Points, in no order, along strands that fork, close into loops and pass close to each other.
(in the rows, 100 means zero)
Points whose rows are less than 56 apart are linked; no others are. Some points are linked to none.
j454: 77 82 95 90 93 127 79 125 111 110 113 133 84 92 102 107 82 132 80 134 95
 100 99 98 104 90 101 108 98 81 93 77 105 110 105 111
j798: 87 74 95 85 94 117 103 109 104 91 103 89 93 140 136 83 105 108 97 120 92
 106 73 114 118 96 97 125 107 111 94 108 105 109 125 87
j317: 93 93 106 79 88 104 93 101 100 114 107 117 101 106 111 90 98 127 94 121
 88 99 103 101 97 91 81 99 118 95 96 102 117 103 101 86
j878: 47 85 91 87 108 113 90 105 88 120 89 116 98 121 87 108 97 122 73 95 101
 87 115 96 108 79 124 103 87 95 116 98 104 86 106 130
j196: 61 58 81 101 106 104 100 96 70 115 87 93 73 112 100 92 100 110 88 106
 109 117 91 99 113 93 109 101 90 125 140 102 105 95 95 115
j827: 119 127 111 117 118 102 126 91 113 91 95 77 105 85 100 122 101 80 99 69
 111 102 112 96 99 113 124 111 93 87 111 93 76 103 93 120
j463: 137 132 115 102 108 66 110 84 98 99 96 106 118 72 72 93 102 82 121 82 98
 98 118 93 75 115 90 80 103 97 89 99 86 97 78 100
j894: 126 144 110 82 109 91 88 106 102 93 107 107 132 113 106 95 138 63 118 95
 95 82 105 112 90 100 79 78 121 111 56 126 126 109 106 77
j136: 97 73 95 111 94 95 109 87 83 101 94 87 85 92 105 97 94 111 99 110 102
 119 82 104 106 113 95 103 96 116 125 96 94 102 92 95
j654: 102 98 102 114 96 59 108 72 92 93 80 84 123 123 76 82 108 74 121 62 100
 85 107 105 93 96 97 93 89 118 95 117 95 81 91 86
j263: 93 102 102 89 103 108 105 105 107 100 96 93 111 127 111 100 104 105 101
 92 93 96 102 104 110 87 101 112 109 95 98 110 108 98 110 96
j945: 87 94 104 80 91 76 92 86 90 116 94 117 117 114 86 80 102 118 104 98 86
 88 117 98 89 89 84 83 111 100 95 110 114 88 93 88
j346: 89 75 86 108 89 66 116 60 78 108 84 100 95 107 98 79 110 116 103 92 108
 101 109 99 92 100 89 87 104 112 134 124 106 85 83 90
j836: 88 91 104 76 100 93 73 112 94 116 104 94 115 132 78 85 92 99 112 103 74
 88 87 99 106 95 94 101 99 105 82 83 96 99 114 90
j717: 87 88 86 115 108 95 112 81 77 119 80 91 84 83 89 108 97 102 87 86 119
 112 107 91 103 106 112 94 89 112 144 103 98 90 83 119
j418: 56 109 101 86 107 119 94 107 100 113 88 118 111 116 86 112 99 122 73 84
 98 80 130 96 99 74 127 97 97 75 104 102 103 83 107 131
j147: 75 89 99 74 93 107 93 104 99 117 101 124 101 116 106 92 99 135 83 116 92
 94 113 100 101 86 96 103 113 89 103 106 118 96 101 97
j375: 95 70 91 104 91 128 103 124 115 89 111 106 79 105 127 106 91 116 91 128
 98 115 87 107 116 100 101 121 98 99 102 91 104 117 116 101
j726: 111 88 88 124 94 130 96 129 126 93 112 117 74 59 101 128 77 112 88 123
 111 107 104 94 108 105 112 111 89 76 103 73 90 119 100 119
j801: 78 69 95 90 104 99 87 111 88 102 99 75 98 133 94 92 94 93 107 104 84 100
 65 106 120 100 105 119 85 124 100 84 84 104 120 99
j24: 123 76 81 123 86 119 121 104 106 87 102 97 69 73 131 106 86 115 91 127
 116 125 98 105 109 130 104 109 104 97 118 92 100 117 103 97
j796: 110 135 99 104 112 136 97 120 131 98 116 135 89 70 114 125 94 102 87 108
 111 87 133 93 89 85 111 103 114 54 86 96 111 113 92 114
j799: 66 110 104 100 108 110 77 107 89 118 97 121 98 71 66 119 86 116 77 99
 106 94 113 87 92 92 123 88 78 85 109 82 87 84 92 135
j20: 118 107 100 101 83 96 123 81 107 94 102 97 93 105 153 83 118 114 100 119
 117 110 97 113 93 114 79 103 124 103 103 136 119 107 103 70
j139: 100 101 89 120 111 79 110 68 76 125 78 91 93 71 75 104 99 89 93 73 120
 105 116 84 96 109 110 84 83 110 141 100 92 88 76 119
j758: 102 128 104 86 114 129 90 128 121 98 111 106 117 119 110 115 108 92 98
 89 88 83 111 102 109 74 109 106 111 76 80 105 116 107 116 107
j743: 91 85 104 78 95 90 81 102 92 109 105 86 112 141 98 76 98 97 113 106 76
 88 76 105 111 99 87 106 105 113 78 94 97 101 117 79
j8: 83 83 103 92 101 86 93 93 88 111 91 93 105 116 81 95 94 102 102 91 88 96
 94 99 104 95 97 100 96 113 109 96 98 90 100 97
j814: 81 102 99 104 109 126 102 119 116 101 98 107 100 99 95 123 92 110 84 90
 102 95 110 96 104 81 123 112 93 76 111 90 93 101 103 131
j287: 83 95 103 111 110 75 94 87 84 113 84 82 104 102 61 102 94 80 107 69 97
 97 102 93 99 93 109 93 78 118 117 93 91 83 91 108
j308: 118 89 90 116 100 130 115 119 134 56 117 88 83 104 141 115 100 89 92 111
 107 113 82 106 124 108 113 129 84 103 83 104 94 115 130 110
j786: 83 112 109 88 109 87 75 113 90 113 96 100 119 101 51 104 85 92 108 84 84
 89 107 90 92 88 113 82 87 96 92 77 92 83 102 108
j984: 117 112 113 110 105 104 99 112 108 85 109 76 101 82 86 119 92 85 107 98
 95 110 77 99 108 112 106 117 83 106 96 76 76 102 101 108
j640: 111 129 115 110 115 97 113 95 105 104 92 94 110 76 81 118 94 87 102 73
 104 98 119 91 87 104 119 96 97 83 110 89 81 97 86 119
j996: 107 125 108 70 102 94 85 109 100 114 104 123 127 113 97 90 117 96 110
 102 86 84 117 102 86 84 78 80 126 93 72 116 128 101 103 82
j262: 127 125 107 108 103 81 130 71 107 83 90 84 107 98 124 93 117 89 106 84
 120 104 102 104 97 123 93 107 105 104 96 125 88 98 92 88
j888: 99 90 106 83 93 110 91 108 105 98 115 93 99 126 130 85 106 106 103 122
 85 99 75 109 113 98 84 113 112 110 80 102 112 111 118 78
j497: 88 127 107 113 111 125 91 121 112 100 106 107 103 66 70 133 84 95 88 88
 106 95 112 86 85 88 134 98 84 66 104 70 75 101 96 139
j969: 123 131 105 104 106 115 117 99 128 67 112 79 100 105 134 116 113 80 95
 93 109 105 92 105 114 110 106 122 98 102 79 114 95 107 116 98
j849: 126 115 104 108 97 69 129 68 102 98 86 97 110 94 111 85 115 97 111 80
 114 100 115 100 87 116 87 96 110 102 107 126 92 98 81 87
j66: 76 113 105 82 103 108 93 104 101 113 92 123 112 109 87 108 98 122 84 92
 97 84 130 94 95 80 111 95 106 77 99 105 107 83 98 115
j715: 124 116 117 91 86 80 90 87 96 84 113 87 114 107 107 81 115 82 116 106 94
 96 71 109 97 113 70 92 105 124 60 109 96 104 104 72
j784: 78 73 88 99 92 127 97 116 108 107 103 129 80 92 110 109 87 136 75 129
 106 106 108 99 107 96 107 109 100 82 110 89 110 105 102 115
j826: 89 67 99 103 95 100 96 101 84 99 103 83 84 101 104 97 91 107 99 118 92
 117 67 104 111 110 95 110 90 123 113 84 91 106 104 97
j548: 136 141 113 92 110 96 101 101 109 101 115 122 107 70 107 105 108 92 110
 106 102 101 118 97 81 109 81 90 122 89 81 103 111 113 82 87
j864: 79 65 89 116 108 92 104 87 73 99 86 67 77 111 98 95 102 82 104 93 108
 120 71 104 117 101 107 106 81 141 130 101 89 94 98 104
j322: 112 108 114 102 104 93 95 104 100 98 102 87 107 89 83 111 93 93 109 94
 92 106 90 99 103 106 99 105 93 102 98 86 85 96 96 100
j72: 46 73 86 93 106 116 90 109 84 121 92 121 84 106 90 106 95 127 71 109 107
 100 104 95 109 91 119 102 84 101 122 94 103 92 103 134
j696: 117 109 106 108 84 66 117 62 100 77 87 82 112 117 119 73 121 87 112 87
 115 95 86 111 94 112 80 99 105 119 81 133 90 90 97 76
j498: 94 95 88 127 101 133 96 122 117 101 105 119 79 53 89 133 78 110 82 112
 122 104 107 88 100 104 127 105 77 73 113 73 83 113 92 137
j514: 90 70 81 123 109 108 120 86 75 88 81 67 76 101 113 99 106 85 101 92 121
 128 79 106 116 112 112 108 86 132 140 110 89 96 96 111
j164: 115 94 84 113 90 123 119 105 119 104 101 123 76 75 132 108 91 125 81 124
 123 110 127 98 102 114 104 106 117 71 117 106 117 112 96 96
j96: 132 118 113 108 98 61 109 76 96 93 93 93 116 85 77 86 106 82 120 80 98
 99 102 99 86 116 86 88 98 109 89 106 85 95 82 90
j443: 74 84 95 107 109 91 108 90 86 102 79 73 101 127 91 101 104 85 103 72 102
 99 99 102 111 88 116 107 87 119 123 109 95 86 101 108
j895: 127 126 117 83 97 88 77 106 96 89 117 88 122 114 93 90 115 72 122 108 84
 93 74 104 101 107 76 86 104 117 52 98 100 104 109 78
j481: 58 74 86 107 115 102 96 98 74 122 83 88 76 111 83 103 99 90 87 85 114
 111 99 91 115 83 118 99 77 128 136 100 99 89 96 129
j53: 130 137 118 85 108 94 80 119 101 90 117 97 123 103 85 102 112 68 124 106
 86 93 90 101 96 101 86 86 108 104 56 96 104 105 106 87
j87: 132 134 104 100 109 117 101 111 120 102 118 128 89 63 121 116 102 100 98
 116 110 101 125 99 89 109 91 100 122 78 87 101 117 115 88 89
j374: 93 113 106 85 107 101 97 110 103 105 92 92 125 131 88 101 102 93 106 76
 86 82 112 101 104 80 106 97 104 92 89 104 104 90 110 99
j899: 102 110 108 114 109 72 94 86 87 112 89 88 108 74 54 104 93 82 109 73 97
 102 104 87 89 105 106 85 78 109 116 82 85 85 83 110
j319: 83 95 98 103 105 87 115 85 95 90 77 69 115 143 101 97 110 82 109 64 99
 87 102 108 113 87 116 110 92 111 106 120 96 83 109 96
j525: 112 84 94 118 103 132 108 129 134 66 118 90 88 102 122 121 96 90 94 103
 101 106 79 103 121 97 120 130 78 98 90 91 86 118 125 124
j400: 127 115 114 101 100 92 100 96 102 100 107 101 104 71 92 104 94 102 108
 106 98 110 99 97 92 114 86 98 106 97 95 89 92 103 87 93
j857: 105 94 102 118 106 115 100 124 112 86 111 79 93 87 93 126 90 90 100 100
 99 112 74 100 114 104 116 122 77 106 103 76 76 108 108 121
j638: 102 118 108 66 103 98 68 119 94 115 109 125 122 114 81 90 101 95 112 114
 77 86 108 95 89 85 85 78 118 91 65 93 116 100 106 89
j290: 122 139 120 100 113 82 106 98 101 100 93 101 120 75 66 108 95 79 114 77
 99 95 123 90 76 104 108 83 99 86 93 86 84 93 84 111
j619: 95 98 97 102 99 90 99 85 86 120 93 117 98 70 82 107 90 124 87 103 105
 103 114 89 89 109 98 86 97 93 122 94 97 88 81 110
j296: 105 109 100 81 104 132 69 132 117 101 131 112 101 117 125 102 112 93 101
 128 81 88 84 109 115 89 88 113 113 98 67 95 123 123 123 81
j694: 72 64 77 107 94 130 106 113 96 108 95 124 72 90 109 110 90 137 72 123
 117 113 109 98 107 102 117 103 94 88 127 95 110 103 99 124
j524: 103 74 92 127 104 127 108 130 120 77 111 88 82 89 106 127 91 92 96 104
 105 113 73 99 117 103 122 125 70 104 108 78 81 117 116 129
j738: 135 113 99 116 98 125 105 114 130 78 126 103 72 73 139 116 99 94 93 125
 109 110 98 106 111 120 94 116 104 97 79 96 105 122 108 88
j45: 119 114 101 100 92 108 116 97 118 97 110 107 91 94 148 96 115 111 96 117
 114 107 108 108 98 109 84 108 122 94 97 127 126 111 102 75
j28: 62 96 93 86 118 113 71 133 100 117 104 95 116 129 67 108 88 96 96 85 83
 81 92 92 110 79 129 104 79 93 98 72 83 100 124 127
j703: 113 91 94 106 81 83 129 68 96 93 92 93 94 111 143 72 115 116 103 113 118
 112 93 111 91 112 84 98 121 106 117 136 108 98 98 74
j920: 93 54 81 110 81 128 113 116 105 91 100 108 67 100 134 95 90 127 86 133
 109 125 95 109 109 109 103 111 105 99 121 100 113 112 112 99
j572: 122 132 111 90 99 92 108 92 111 95 105 104 115 105 128 91 129 90 109 97
 107 94 107 111 89 104 77 95 122 106 77 135 121 107 99 72
j822: 77 72 97 96 97 107 90 110 91 112 100 101 88 99 93 104 88 116 93 113 94
 110 87 99 107 97 101 108 91 105 116 80 96 102 101 108
j575: 55 89 94 102 113 94 94 94 81 123 82 94 95 116 73 109 98 95 86 74 106 94
 113 91 105 80 122 96 80 113 127 98 102 82 98 127
j952: 127 107 87 112 103 101 129 82 101 114 93 108 92 59 113 107 93 113 90 99
 125 108 124 93 94 129 106 99 105 77 127 97 95 107 78 103
j538: 105 83 102 97 81 84 105 79 85 112 103 111 94 85 106 86 95 132 96 120 95
 107 99 96 88 109 76 87 114 101 116 102 108 103 86 85
j144: 123 139 112 87 105 82 103 99 105 94 95 101 134 118 93 89 121 70 121 77
 96 83 117 105 87 93 87 81 115 104 65 124 113 97 101 86
j959: 78 111 101 102 105 90 86 86 79 125 89 120 102 64 64 111 90 115 82 91 107
 96 120 83 86 101 113 78 83 94 117 92 92 77 84 126
j302: 122 119 97 104 105 104 114 90 104 113 99 121 97 58 102 112 90 116 91 102
 116 104 128 89 87 119 101 93 111 72 112 93 95 105 77 105
j886: 89 73 94 96 100 123 103 122 112 88 106 95 92 121 124 102 96 108 94 113
 92 108 79 109 120 94 106 126 95 101 101 96 99 111 121 105
j184: 127 136 103 101 111 115 107 104 116 105 108 126 95 58 105 116 95 104 96
 106 114 101 130 92 85 110 102 97 115 68 96 92 100 109 80 104
j446: 126 105 94 113 97 131 104 120 139 63 128 97 75 93 145 117 104 89 91 121
 104 109 87 107 122 108 100 126 93 104 74 105 106 121 126 96
j88: 105 109 107 88 100 124 75 132 113 101 123 120 94 84 94 115 86 107 100
 126 90 101 94 97 101 89 94 106 105 83 79 76 101 111 104 101
j897: 88 61 69 123 106 122 121 99 76 98 83 84 66 93 113 103 102 99 93 100 128
 132 92 102 114 111 116 100 90 120 150 107 99 101 94 120
j926: 103 89 106 99 85 84 107 77 92 83 92 78 101 122 123 79 110 101 107 106 99
 104 71 110 106 109 85 107 105 122 89 116 95 95 108 76
j779: 111 88 112 92 78 69 94 82 88 103 107 101 109 108 99 69 104 103 114 107
 84 93 83 101 87 104 65 84 112 114 86 106 103 101 93 72
j79: 73 112 97 77 116 107 62 135 98 117 103 101 127 131 54 97 87 93 103 92 76
 76 102 88 102 81 125 86 89 83 82 68 87 90 123 115
j236: 67 91 97 96 103 88 103 83 84 116 80 101 104 112 82 103 101 109 89 77 102
 91 122 95 99 85 113 95 93 104 124 109 105 78 92 115
j250: 94 99 105 79 106 109 74 127 103 107 113 95 110 121 87 98 91 99 108 110
 76 93 82 100 112 92 97 108 98 97 80 77 94 105 115 97
j928: 101 106 104 95 101 97 117 93 106 100 90 94 108 110 114 101 106 108 99 88
 103 100 111 104 100 96 98 108 112 93 108 121 107 96 97 94
j567: 84 104 101 84 102 127 64 137 110 106 121 135 95 83 83 113 80 121 91 132
 90 95 96 93 99 86 105 101 95 74 80 69 96 106 105 113
j956: 79 64 93 106 99 82 96 81 74 95 89 67 88 127 100 82 102 86 111 97 97 108
 64 110 114 104 100 110 87 139 114 101 87 94 104 90
j529: 103 93 94 96 95 136 78 138 129 99 130 126 77 95 128 108 95 111 93 138 90
 96 97 105 112 86 91 115 108 87 75 89 124 125 116 91
j121: 79 58 84 97 91 108 118 91 85 90 88 86 82 128 132 79 107 115 99 116 106
 121 83 116 108 101 103 112 107 117 128 119 107 97 110 88
j417: 101 134 110 80 113 109 93 116 108 104 99 104 129 124 91 107 108 89 105
 80 88 79 125 99 97 76 105 89 115 79 79 107 113 95 111 102
j429: 122 86 85 126 89 130 103 123 128 91 112 121 64 60 121 120 79 116 88 132
 114 110 112 98 109 114 104 109 101 77 101 83 102 124 101 104
j852: 104 89 108 110 98 69 99 80 86 95 90 74 105 110 81 90 102 83 116 85 93
 102 78 104 104 107 94 100 84 125 101 99 85 89 95 87
j126: 129 128 109 98 98 69 121 80 107 101 91 111 119 94 102 84 118 93 114 80
 105 94 124 100 78 106 80 85 117 98 90 130 101 100 81 87
j210: 96 116 112 71 103 104 66 120 95 112 115 129 112 90 77 102 89 109 103 121
 83 95 106 92 88 87 90 84 112 83 74 81 106 96 99 99
j111: 126 95 108 108 83 101 103 97 100 87 116 90 85 80 121 98 91 108 101 128
 99 119 74 106 103 124 82 108 103 113 91 89 95 112 99 80
j734: 86 92 94 98 103 130 107 121 120 96 99 110 97 108 113 117 96 115 85 100
 100 99 109 101 112 82 115 116 102 79 106 100 108 107 109 118
j898: 116 99 104 115 96 58 107 68 88 105 88 97 109 79 72 88 101 92 114 80 97
 99 103 95 86 113 84 84 92 112 112 102 87 91 78 95
j501: 79 54 90 112 87 59 95 60 66 104 93 89 87 120 92 64 103 94 111 98 96 97
 79 101 99 99 85 88 94 134 122 108 101 91 90 81
j824: 103 142 116 98 115 118 86 125 109 96 109 111 112 75 69 124 87 88 102 93
 98 91 116 87 81 84 125 91 99 65 87 76 86 97 97 126
j700: 70 74 93 81 93 91 101 88 87 116 91 110 99 124 103 85 101 129 91 105 95
 96 108 102 101 88 96 101 109 101 118 112 114 87 99 95
j915: 127 145 116 83 115 103 82 126 103 94 114 105 124 100 82 109 107 71 120
 98 86 88 106 99 91 90 97 84 116 90 63 94 108 103 103 96
j723: 109 107 105 101 102 122 93 123 120 95 116 107 94 84 105 120 89 105 98
 114 95 105 97 99 106 95 102 114 99 84 91 83 98 110 101 106
j720: 108 94 98 99 90 93 102 86 89 115 101 117 93 69 99 100 90 133 92 118 102
 108 108 93 90 113 85 89 108 93 115 94 104 100 83 96
j957: 70 101 101 100 107 119 88 121 101 110 98 107 101 91 77 121 88 110 84 93
 99 96 103 92 101 84 123 104 83 87 112 80 88 96 101 131
j336: 105 103 106 113 102 84 113 83 95 82 86 68 104 108 98 103 105 82 109 81
 104 105 84 106 109 111 105 113 87 118 103 106 80 91 100 96
j556: 121 127 116 91 106 93 100 101 104 104 103 113 110 78 89 107 96 100 108
 99 98 100 116 97 87 103 89 90 114 88 89 98 100 101 86 97
j750: 113 87 72 118 92 125 129 103 113 103 94 116 73 69 126 110 89 122 78 114
 131 111 127 99 103 123 117 103 107 70 129 99 107 111 94 110
j485: 94 95 93 81 102 136 78 135 123 106 124 123 92 118 127 100 103 109 92 129
 85 89 95 106 116 80 93 118 111 87 78 94 125 120 123 93
j566: 99 86 89 110 94 73 130 62 87 98 76 88 98 110 115 83 114 105 105 87 118
 104 108 105 94 105 97 98 108 107 132 134 101 88 87 88
j922: 92 98 99 110 97 58 101 74 89 105 83 103 128 119 57 82 99 78 118 60 92 80
 124 98 83 89 98 79 86 110 97 109 105 76 88 94
j370: 89 89 92 105 101 95 130 80 95 101 77 89 99 113 114 99 109 109 97 84 115
 104 116 104 99 97 111 106 107 98 132 126 106 87 92 101
j942: 111 78 106 111 72 50 98 64 84 95 101 100 109 105 88 58 107 95 119 96 87
 89 84 102 82 106 63 80 102 121 91 110 95 96 84 75
j283: 115 102 93 123 105 64 112 62 80 117 82 95 98 68 74 94 101 89 104 76 111
 105 109 87 91 118 96 82 86 111 134 101 88 92 72 106
j711: 62 68 87 88 113 106 88 115 88 112 95 84 96 136 89 98 94 97 98 95 88 98
 80 102 118 89 115 117 86 117 114 89 92 101 118 114
j92: 122 123 115 99 103 65 88 103 93 97 98 100 129 89 47 93 93 72 128 83 85
 96 106 93 77 99 96 75 93 101 78 85 90 87 92 98
j882: 122 91 89 115 86 117 121 102 114 91 104 102 77 81 139 102 95 117 91 123
 116 119 107 105 103 122 98 109 114 91 112 108 111 114 103 88
j623: 124 115 107 106 100 116 102 114 120 86 119 99 90 80 117 117 93 99 101
 112 100 109 97 104 107 111 94 115 104 93 88 92 100 112 101 94
j613: 96 81 77 116 101 112 121 87 82 114 85 101 80 76 106 109 94 119 80 102
 128 116 113 97 104 117 112 96 98 97 145 102 102 98 86 117
j176: 76 60 93 102 91 67 92 68 72 100 91 79 92 136 98 66 103 90 115 98 92 94
 68 109 107 100 92 100 94 135 109 104 93 93 101 77
j437: 52 62 86 90 100 99 86 94 71 126 95 115 78 109 91 91 95 129 77 116 100
 104 98 96 107 95 104 97 91 117 128 94 108 90 96 116
j551: 111 115 101 108 106 114 125 94 120 61 99 68 102 118 131 114 110 81 94 84
 109 106 84 106 117 108 116 127 90 107 90 115 86 100 119 109
j517: 91 111 111 99 108 79 76 109 86 112 97 92 113 80 42 106 86 85 113 86 89
 100 94 87 87 98 110 85 79 106 101 69 83 85 95 108
j499: 85 51 79 108 89 119 117 102 87 91 95 93 70 109 130 88 96 122 93 125 110
 130 86 111 107 110 105 108 104 113 132 105 107 107 106 96
j502: 77 85 100 83 102 110 80 120 98 113 105 108 101 111 87 106 86 116 95 110
 85 98 90 97 108 90 103 109 95 96 99 78 95 101 107 107
j513: 49 79 86 87 118 110 77 123 91 123 95 96 101 135 72 104 92 99 86 87 90 85
 95 94 113 79 126 108 77 107 112 80 90 97 119 131
j934: 117 135 113 91 108 84 97 107 101 94 93 92 137 124 74 93 107 66 124 71 88
 83 118 101 90 90 100 79 105 96 66 108 105 90 105 93
j751: 116 143 120 96 116 99 97 117 106 94 103 95 123 88 66 116 94 75 114 78 92
 93 115 91 83 91 117 88 101 79 85 81 86 93 99 115
j925: 98 89 109 79 84 75 85 90 89 114 102 110 117 122 89 71 102 106 113 104 78
 86 99 100 89 92 73 84 113 107 82 105 112 97 98 78
j954: 94 67 109 95 82 88 92 88 80 105 109 90 87 103 106 80 91 113 103 125 82
 109 66 103 100 111 80 99 101 122 105 85 94 107 99 80
j386: 114 113 107 93 86 84 114 80 105 96 98 98 110 114 132 79 125 104 108 102
 106 96 97 110 93 102 74 97 122 108 87 138 116 102 101 69
j803: 91 116 112 81 106 99 74 120 95 109 105 114 117 94 65 106 86 103 104 102
 86 94 105 90 91 88 105 88 98 86 85 77 94 92 101 108
j238: 84 107 104 92 102 77 97 88 91 112 83 109 124 115 63 94 98 97 104 68 92
 81 130 94 84 84 108 81 94 97 99 103 106 75 95 104
j396: 126 143 108 98 110 115 105 107 124 77 118 90 108 103 126 116 120 75 100
 93 103 95 98 107 106 106 97 112 106 101 70 114 107 110 113 92
j816: 112 117 105 90 94 67 109 82 99 108 91 123 123 97 85 82 110 102 111 84 96
 89 131 95 74 95 78 75 116 95 90 122 109 91 83 92
j457: 105 80 98 111 88 92 119 79 88 85 92 81 90 106 124 88 103 108 102 110 108
 118 75 109 105 116 92 106 105 116 113 114 96 99 101 82
j682: 122 138 107 88 98 98 98 89 110 87 114 104 112 102 138 94 143 81 106 108
 108 92 92 118 90 110 73 94 120 119 66 132 127 113 109 65
j628: 95 80 106 89 85 85 91 84 88 94 101 81 104 136 116 69 105 99 111 109 86
 96 65 111 107 105 81 107 104 123 83 103 96 100 111 73
j339: 100 119 103 122 113 125 108 113 118 100 102 99 96 67 86 134 89 93 89 82
 110 99 114 91 93 96 133 106 89 70 114 76 78 108 93 138
j839: 108 109 108 84 93 105 98 103 109 105 111 111 102 105 126 93 112 112 101
 118 96 98 104 107 98 94 78 101 123 97 88 117 125 108 102 75
j617: 98 86 79 118 98 126 120 101 103 108 89 111 79 71 110 118 89 120 77 106
 127 112 120 95 103 115 121 102 97 79 133 97 100 104 91 124
j187: 122 147 107 84 107 105 85 101 106 83 117 102 120 107 124 104 144 66 110
 104 101 86 90 116 96 108 79 88 115 117 55 126 125 113 112 69
j468: 120 105 84 124 105 143 103 136 156 77 123 124 68 82 135 126 98 93 88 111
 107 86 120 99 110 84 118 117 99 68 83 105 115 129 115 118
j100: 90 58 89 115 86 72 103 61 63 102 93 85 80 104 104 73 102 106 105 108 102
 111 74 103 99 110 84 88 99 131 134 107 98 96 86 85
j891: 79 105 104 88 101 92 102 92 95 115 83 110 115 109 82 102 99 114 91 82 96
 89 128 96 93 86 108 92 103 89 109 106 106 82 94 109
j698: 126 145 113 92 116 117 92 121 116 88 119 103 112 93 107 118 109 76 109
 98 94 93 105 103 99 95 98 103 114 90 71 101 110 109 105 97
j294: 87 79 86 107 103 112 127 95 96 94 82 88 90 110 121 104 104 110 92 94 114
 115 103 105 109 99 113 114 103 101 133 118 104 94 99 107
j181: 78 90 95 117 112 75 104 76 80 112 76 78 99 115 72 99 102 73 105 59 107
 95 110 95 103 87 114 95 79 124 127 108 98 80 91 107
j54: 111 114 100 125 114 119 123 101 117 100 97 89 92 71 100 129 93 87 90 76
 117 103 115 93 99 111 131 111 90 77 121 81 78 109 90 132
j254: 107 108 105 106 101 98 120 87 105 75 89 70 105 117 120 103 109 87 103 87
 108 106 85 109 112 109 103 118 95 112 95 117 87 94 108 97
j509: 126 103 117 104 80 92 100 85 96 86 117 90 92 89 124 86 101 103 106 124
 96 111 69 106 96 122 69 100 108 119 82 98 99 113 98 74
j243: 91 92 97 89 83 61 102 71 90 114 90 125 117 110 82 73 108 118 104 89 91
 85 128 96 80 89 78 78 110 100 103 123 115 81 85 91
j684: 95 107 97 94 109 133 98 131 126 93 110 104 108 122 114 114 101 103 91 95
 91 88 104 101 116 73 113 117 103 79 91 102 108 110 118 116
j104: 108 107 105 79 96 119 76 117 107 102 130 100 100 117 131 89 112 94 104
 129 80 94 74 109 111 100 78 106 114 110 66 97 120 121 122 72
j985: 89 64 73 119 103 127 132 99 91 87 83 85 74 102 129 102 105 104 92 101
 126 131 98 108 109 112 121 108 96 108 145 117 102 99 101 113
j783: 86 114 96 120 102 137 87 124 121 99 109 126 88 55 80 133 78 111 81 107
 117 93 114 85 92 91 131 101 79 58 100 72 79 109 93 143
j52: 96 77 98 97 78 71 110 70 82 109 95 105 100 106 106 75 106 124 103 107 95
 99 99 100 89 101 77 89 114 108 117 118 110 94 89 82
j376: 122 114 102 113 91 74 128 59 100 75 87 79 100 104 128 81 119 92 104 92
 124 107 83 108 98 125 88 105 103 117 93 131 85 94 95 80
j188: 121 133 114 92 107 73 94 111 94 97 95 106 140 108 52 91 96 64 126 78 85
 86 122 93 76 90 101 68 104 93 65 95 103 86 98 99
j666: 103 112 108 102 101 79 109 84 100 91 84 79 125 131 93 91 109 81 115 67
 97 86 106 106 102 95 100 100 97 108 88 118 95 84 103 87
j676: 88 116 104 81 112 92 66 128 91 112 101 97 132 124 47 94 84 81 115 88 76
 81 106 88 95 86 117 78 89 90 78 71 93 84 115 104
j946: 109 81 105 116 83 53 96 63 82 91 95 84 107 107 83 70 104 86 121 88 92 96
 76 104 93 109 76 88 90 129 92 107 86 89 88 79
j993: 111 107 101 95 100 134 70 139 126 98 135 125 82 81 111 115 91 102 100
 135 89 97 93 101 106 89 91 108 107 86 70 79 115 121 107 94
j526: 129 107 118 99 82 78 101 79 96 91 113 97 103 92 117 77 113 101 111 115
 96 101 80 105 90 116 63 88 115 116 78 113 104 109 92 71
j84: 119 77 97 120 86 113 108 106 103 89 111 94 74 72 119 107 83 113 95 130
 105 126 81 104 110 126 93 111 98 105 107 82 94 115 101 94

A fork is a point with three links, a tip a point with one. Leave the first point through the second and follow the links. Name the first fork or tip that comes.
j717; j139 | j290
j814; j734 | j370
j899; j287 | j891
j376; j262 | j779
j926; j628 | j826
j922; j654 | j786
j290; j463 | j526
j524; j525 | j88

How many points has the smallest loop of links through each point below? Write 0 if it is on no loop.
j942 | 15
j720 | 18
j502 | 10
j891 | 10
j640 | 8
j88 | 0
j654 | 0

A piece is two or more points that can be reached from each other along the links. Count, over all rows, the pieces, the separate loops (a circle has one, a figure eight two, a Y none), the forks (points with three links) and the tips (points with one).
pieces | 6
loops | 5
forks | 10
tips | 12
